A landscape with many peaks, sampled at points; each row gives a point and its height.
A climber steps from a point to the highest of its 2 nearest points, and stops where none of them is higher. Distance is the straight distance between rows; heights are no part of it.
K_508: 33  -3  -11  -29  -52  6  7  -11  -73  39  -54  15  -73  -22  -7  -34  23  23  16  41  51  -17  (h 27)
K_746: -43  4  26  -65  48  -30  -16  35  34  -14  19  -7  30  -40  42  75  -52  54  -12  -17  -16  -22  (h 422)
K_99: -4  -22  -25  22  1  15  27  9  -42  1  39  62  -15  -9  -36  -60  -4  -64  83  -7  11  8  (h 206)
K_531: 29  20  1  -5  -10  -15  -13  11  12  23  -54  -22  -15  27  8  13  42  20  9  74  -5  5  (h 589)
K_806: -101  -42  -26  15  -37  -23  -28  -29  36  10  -66  -37  13  -1  -23  -66  32  -1  -65  -11  -4  3  (h 539)
K_49: -25  -5  17  -52  22  -11  17  37  30  23  6  -50  -32  19  90  56  -17  35  -13  6  -39  -30  (h 445)
K_886: -1  34  -9  -21  -4  -52  -77  38  28  -36  39  24  41  -67  33  64  -31  8  4  -32  -21  -8  (h 466)
K_714: -80  8  -8  25  33  -17  -1  -34  -8  -19  8  -23  16  -17  -35  10  43  29  -22  16  15  7  (h 467)
K_484: 8  -16  -26  14  18  23  42  78  -16  -20  31  16  9  16  1  25  -3  -38  91  12  -32  -8  (h 355)
K_828: 33  63  -37  28  43  -10  24  -30  12  25  70  38  37  11  -21  -2  17  -55  27  -4  -32  -1  (h 236)
K_381: -66  -65  -8  -2  20  -15  19  -15  44  17  7  -6  -53  23  -1  -59  73  -15  -10  49  48  19  (h 395)
K_893: 5  -47  17  9  -18  31  48  34  -78  -28  -8  46  -11  1  -25  -62  -24  -81  57  42  34  11  (h 193)
K_419: 40  -5  4  -3  7  34  71  -36  -55  1  79  11  -44  -10  9  -31  -46  -23  -58  -67  38  -26  (h 361)
K_552: 30  35  10  -41  -10  -14  -39  1  -60  -23  16  -11  -3  -59  1  23  -37  50  -3  -51  34  -8  (h 62)
K_338: -15  39  -4  7  19  -13  5  -35  -55  -19  33  -13  36  -24  -52  -4  29  7  -2  -12  6  5  (h 426)
K_587: -45  27  -6  8  -19  -49  -81  41  48  -14  -62  -40  2  -26  21  14  -20  68  -25  -29  6  4  (h 72)
K_422: -1  4  30  11  30  4  -24  -20  -1  -7  -7  -37  4  36  -14  23  0  36  -71  32  18  16  (h 481)
K_391: 11  30  6  -19  -4  10  30  3  -17  35  -94  -9  36  24  -13  22  35  5  44  75  -26  -7  (h 661)
K_239: -67  -15  19  -3  24  4  -18  32  17  -28  -15  -13  4  0  16  40  -53  43  -24  -43  -16  -15  (h 454)
K_999: 33  -1  15  -20  -31  -16  -79  13  27  -20  -49  0  20  -19  24  29  -22  16  -15  21  -22  23  (h 82)
K_210: 19  19  -26  34  21  14  16  -22  -29  30  2  37  -1  16  -41  -1  26  -4  35  72  12  -2  (h 162)
K_431: 32  89  -29  64  -4  -33  -31  -59  16  -7  -5  27  59  -31  -44  31  13  -20  2  8  -18  12  (h 205)
K_417: 52  -31  23  -19  -40  -38  -23  -12  8  -20  58  11  -57  -21  14  -43  38  -61  -48  42  67  27  (h 259)
K_445: 39  21  8  45  -6  37  30  25  -3  17  -67  12  53  55  -51  23  22  -26  40  47  -29  6  (h 578)
K_756: 18  -20  21  -24  -26  20  38  -52  -38  17  46  16  -43  -11  35  -4  -31  -22  -61  -23  -2  -35  (h 332)
K_277: 38  -45  47  -70  44  35  54  24  -4  -12  -3  -50  -20  -5  37  3  -47  13  -5  65  32  21  (h 364)
K_211: -24  33  -32  10  -6  -59  -46  -13  53  -11  15  1  19  -48  15  48  46  -1  -19  10  -17  2  (h 522)
K_384: -50  -6  -55  45  -44  -9  -51  31  47  -1  -31  10  -36  -35  29  17  -24  36  28  -37  -27  -13  (h 470)
K_36: -10  -24  -41  44  38  4  17  21  64  15  36  29  -6  32  6  29  19  -30  26  56  -31  -4  (h 353)
K_873: 4  90  -40  51  40  -19  3  -52  0  1  46  41  57  -26  -15  36  -27  -26  15  4  -48  -15  (h 212)
K_470: -6  -49  36  0  -40  -9  -20  -15  14  -24  31  -4  -51  -14  13  -31  8  -29  -70  -22  45  23  (h 244)
K_716: -77  5  -60  46  -42  -30  -78  -15  66  4  -30  12  -24  -51  -8  -17  -12  43  -31  -59  13  0  (h 458)
K_613: 60  -34  6  33  13  24  24  82  0  -33  35  16  -4  47  -13  1  -10  -78  37  20  2  13  (h 413)
K_491: -23  30  -43  8  -4  -48  -7  0  12  2  19  5  0  -41  -17  11  74  -2  41  44  6  10  (h 591)
K_279: 55  -24  16  51  -16  33  21  72  23  -14  -26  5  29  71  -32  17  20  -65  24  0  -29  13  (h 490)
K_769: -17  -25  -29  22  -10  15  0  16  -23  27  -49  44  -38  -2  -14  -14  6  0  64  81  7  -1  (h 168)
K_775: 50  71  -6  86  -29  13  -11  -50  4  7  -33  27  53  12  -77  5  18  -14  -1  -30  -19  15  (h 215)
K_70: -12  1  37  -51  -25  -35  -90  24  39  -24  -78  -32  39  -58  6  11  -26  53  -29  -17  3  35  (h 76)
K_443: -36  -11  21  21  -22  -2  -35  27  41  14  -92  -41  13  48  41  -10  -54  37  -46  -24  -50  -11  (h 540)
K_106: -49  -42  15  -29  -19  -24  30  -23  22  20  12  -36  -80  9  28  -55  58  3  -24  -15  43  4  (h 417)
K_625: 36  3  1  -51  -32  -3  -39  10  -38  -7  -51  -22  -43  -42  4  -14  7  56  40  44  46  18  (h 24)
K_225: 28  14  18  0  -26  -1  -48  34  40  24  -59  -35  -42  23  56  28  -69  72  -1  -30  -18  -3  (h 480)
K_554: 62  32  28  -1  -17  25  2  34  -32  -30  -6  -33  41  19  -23  31  -10  -1  11  -64  -14  0  (h 369)
K_897: 67  30  -2  -66  -25  8  21  -4  -35  31  -35  -21  -4  -11  40  39  -5  43  -23  -28  -32  -38  (h 37)
K_621: 27  49  31  29  11  13  22  -38  -30  -3  12  2  82  41  -50  -1  16  -57  -25  -27  -57  -3  (h 249)
K_610: -50  -38  -33  16  22  -5  33  34  37  24  1  0  -42  31  10  -2  53  -14  29  64  1  -1  (h 374)
K_772: 78  20  15  -32  -22  23  6  55  4  -8  -27  -14  51  3  19  55  -24  2  56  -40  -54  5  (h 443)
K_824: 51  26  0  -59  0  23  4  -19  -35  29  -8  17  28  -41  46  46  -74  50  5  -29  -45  -29  (h 43)
K_512: 56  -27  22  -53  2  10  22  51  -4  -33  21  -51  -57  -15  44  4  -17  3  1  58  74  19  (h 314)
K_250: 41  -22  12  -33  -19  -37  -30  41  9  -35  45  -30  -60  -17  39  10  31  -22  -24  51  56  24  (h 282)
K_101: 34  44  -34  -14  9  -6  2  6  -74  0  8  41  23  -32  -34  -27  -7  -35  77  42  -6  -1  (h 136)
K_476: -17  -26  3  32  15  41  18  -85  27  1  27  65  50  34  -34  -71  16  -13  40  -44  38  16  (h 385)
K_795: 43  23  -8  6  43  -16  14  -13  52  25  75  53  45  47  -23  -48  44  -95  30  10  3  25  (h 279)
K_191: -42  -7  20  4  35  -39  -41  1  48  -6  33  -19  -6  13  19  40  8  25  -93  23  14  -4  (h 533)
K_703: -40  -45  -35  25  -12  12  19  33  -7  -21  30  14  -39  -22  -20  -33  24  -20  64  -40  26  12  (h 218)
K_117: 28  -7  23  35  12  39  45  -25  -29  -14  82  -3  -39  13  -40  -59  -16  -26  -35  -79  84  15  (h 396)
K_505: 13  -16  -48  16  36  -9  12  56  16  -2  64  49  -4  4  5  9  14  -64  75  71  -17  1  (h 323)
K_292: -48  -43  -14  59  28  31  -2  -34  14  -18  32  27  26  5  -65  -51  -1  -8  -9  -48  31  23  (h 406)
K_141: -33  4  -29  -20  -43  -47  -9  -16  44  34  4  -1  -49  -31  25  -11  83  9  20  -3  5  5  (h 530)
K_111: 11  -47  57  -45  49  34  13  13  22  -8  -26  -25  27  7  22  28  -73  18  -17  40  -24  30  (h 452)
K_928: 35  33  -2  -21  57  -6  23  -4  -57  -16  39  -41  24  9  -33  4  27  8  -12  45  28  6  (h 394)
K_776: -51  -2  12  -6  -9  -30  34  0  55  37  8  -57  -52  42  34  -12  67  28  -20  -35  -7  -8  (h 446)
K_921: -49  -42  -5  26  39  34  70  -30  22  27  40  18  -4  40  -6  3  15  -19  3  -5  -30  -15  (h 324)
K_987: 45  2  -6  -20  -13  1  27  20  -47  17  11  12  -16  2  -5  -9  26  -35  35  37  12  -12  (h 150)
K_761: -21  -45  -15  13  -12  40  1  47  -23  -16  -93  15  4  6  -30  -18  -24  6  84  50  -8  17  (h 173)
K_114: 68  12  17  -9  -12  -10  -53  9  -27  -38  3  9  36  -14  -11  -1  -23  -18  7  26  -8  23  (h 95)
K_496: -71  15  -37  9  2  -54  -45  0  31  -32  29  36  56  -76  18  38  -12  -17  -12  -25  -42  -19  (h 473)
K_363: 11  14  18  -53  25  -24  -8  22  9  -9  52  -33  6  -10  47  66  -5  24  -36  -10  -1  -20  (h 391)
K_695: 13  -2  -1  6  47  22  35  -65  43  36  55  89  63  56  0  -59  13  -80  50  -2  2  1  (h 322)
K_838: -51  -5  33  -4  65  35  -1  -3  -5  -1  -31  -26  -2  6  -2  31  -81  92  -16  -6  11  -4  (h 485)
K_364: -56  -4  33  13  -36  -3  1  -32  7  32  -52  -30  -28  40  33  -11  -12  37  -58  -42  -46  -24  (h 513)
K_332: 18  -31  34  10  -35  12  -71  46  42  -12  -78  -17  -6  27  28  15  -92  34  -53  -42  -15  4  (h 511)
K_967: 32  66  0  48  -11  10  40  -49  14  28  -29  9  65  30  -37  40  35  -25  -12  -23  -58  -20  (h 226)
K_899: 79  50  41  -10  -1  18  26  7  -72  -27  14  -32  62  43  -39  -10  -2  -62  -28  -59  -26  -2  (h 301)
K_548: -48  -26  13  20  25  34  39  -4  -10  -9  -19  -15  26  39  -19  8  9  -7  -18  17  -38  -2  (h 303)
K_497: 34  53  -20  -13  -25  -14  -29  39  2  -25  13  4  40  -49  21  65  -14  4  56  -43  -51  -13  (h 557)
K_294: 0  -39  -20  5  -25  2  -8  -11  27  -18  50  37  -17  -21  -18  -63  40  -24  56  -64  63  25  (h 225)
K_387: 80  71  -20  -46  24  -13  -50  -20  -61  -16  13  26  48  -38  -13  -15  -46  -14  38  40  -19  15  (h 116)
K_179: 62  30  7  -67  9  4  -11  -15  -75  -10  33  15  8  -61  25  3  -91  22  -12  -29  7  -20  (h 52)
K_375: 12  -7  -11  48  19  48  29  -65  46  29  50  76  26  39  -12  -23  -10  -21  28  -44  -11  -6  (h 360)
K_624: -35  30  5  -5  -29  -26  -65  1  -11  -9  -15  -11  -36  -49  12  27  -19  80  -15  -54  21  -10  (h 68)
K_186: -6  -57  30  2  -50  15  7  -35  26  -25  40  14  -35  -12  2  -68  19  -30  -24  -83  76  24  (h 234)
K_257: -105  -1  -9  10  47  -41  -32  3  40  -19  -14  -33  16  -12  -5  12  6  48  -67  27  23  5  (h 495)
K_409: -41  -63  4  3  -9  33  24  37  -61  -54  -42  11  25  -9  -28  -38  -9  -35  50  20  -10  8  (h 182)
K_360: -44  -53  47  -20  37  45  19  1  -11  -22  -54  -44  -5  20  11  -12  -61  38  -29  33  9  17  (h 537)
K_299: -22  -23  -16  -21  45  12  71  -52  -37  31  71  23  -22  7  22  -4  -1  -17  -18  25  -14  -39  (h 296)
K_918: -25  21  2  0  15  4  49  9  24  40  2  -56  -41  59  52  39  11  38  -28  -23  -40  -42  (h 478)
K_631: 22  -19  11  -12  -49  25  67  -36  -68  45  -38  0  -62  10  -23  -51  29  -1  -20  -11  56  -15  (h 29)
K_408: -22  -19  12  35  15  21  16  -33  -8  -8  46  -15  -25  16  -46  -20  18  15  -30  -43  45  14  (h 431)
K_190: 51  8  6  -43  -42  6  48  -10  -49  42  -38  -13  -33  17  10  -4  42  3  -34  -10  4  -35  (h 33)
K_298: -32  -6  -44  -11  -54  -34  -31  45  26  11  -25  -3  -60  -32  46  6  29  17  54  -11  -21  -8  (h 492)
K_66: -14  -26  6  -8  -5  6  20  -60  -8  39  14  28  -36  10  30  2  3  -10  -33  36  -28  -18  (h 306)
K_678: 18  43  4  10  36  6  1  -33  -42  3  -17  -48  15  19  -57  7  47  56  -36  45  44  13  (h 442)
K_800: -68  -36  -13  11  -59  -25  -60  10  32  12  -86  -36  8  7  19  -46  -35  14  -65  -22  -36  -19  (h 563)

Where does a climber stop that starts at each point below?
K_873 | K_408
K_431 | K_497
K_409 | K_360
K_508 | K_360
K_587 | K_360

Call two points neighbours if one is among the 2 nearest of the other. Go from one point of each pair to the other, from neighbour to neighbour, staying as high as possible. Name the lowest point that can't be avoided.
K_497, K_918 | K_587
K_391, K_360 | K_505
K_921, K_408 | K_299
K_918, K_360 | K_363
K_497, K_491 | K_886
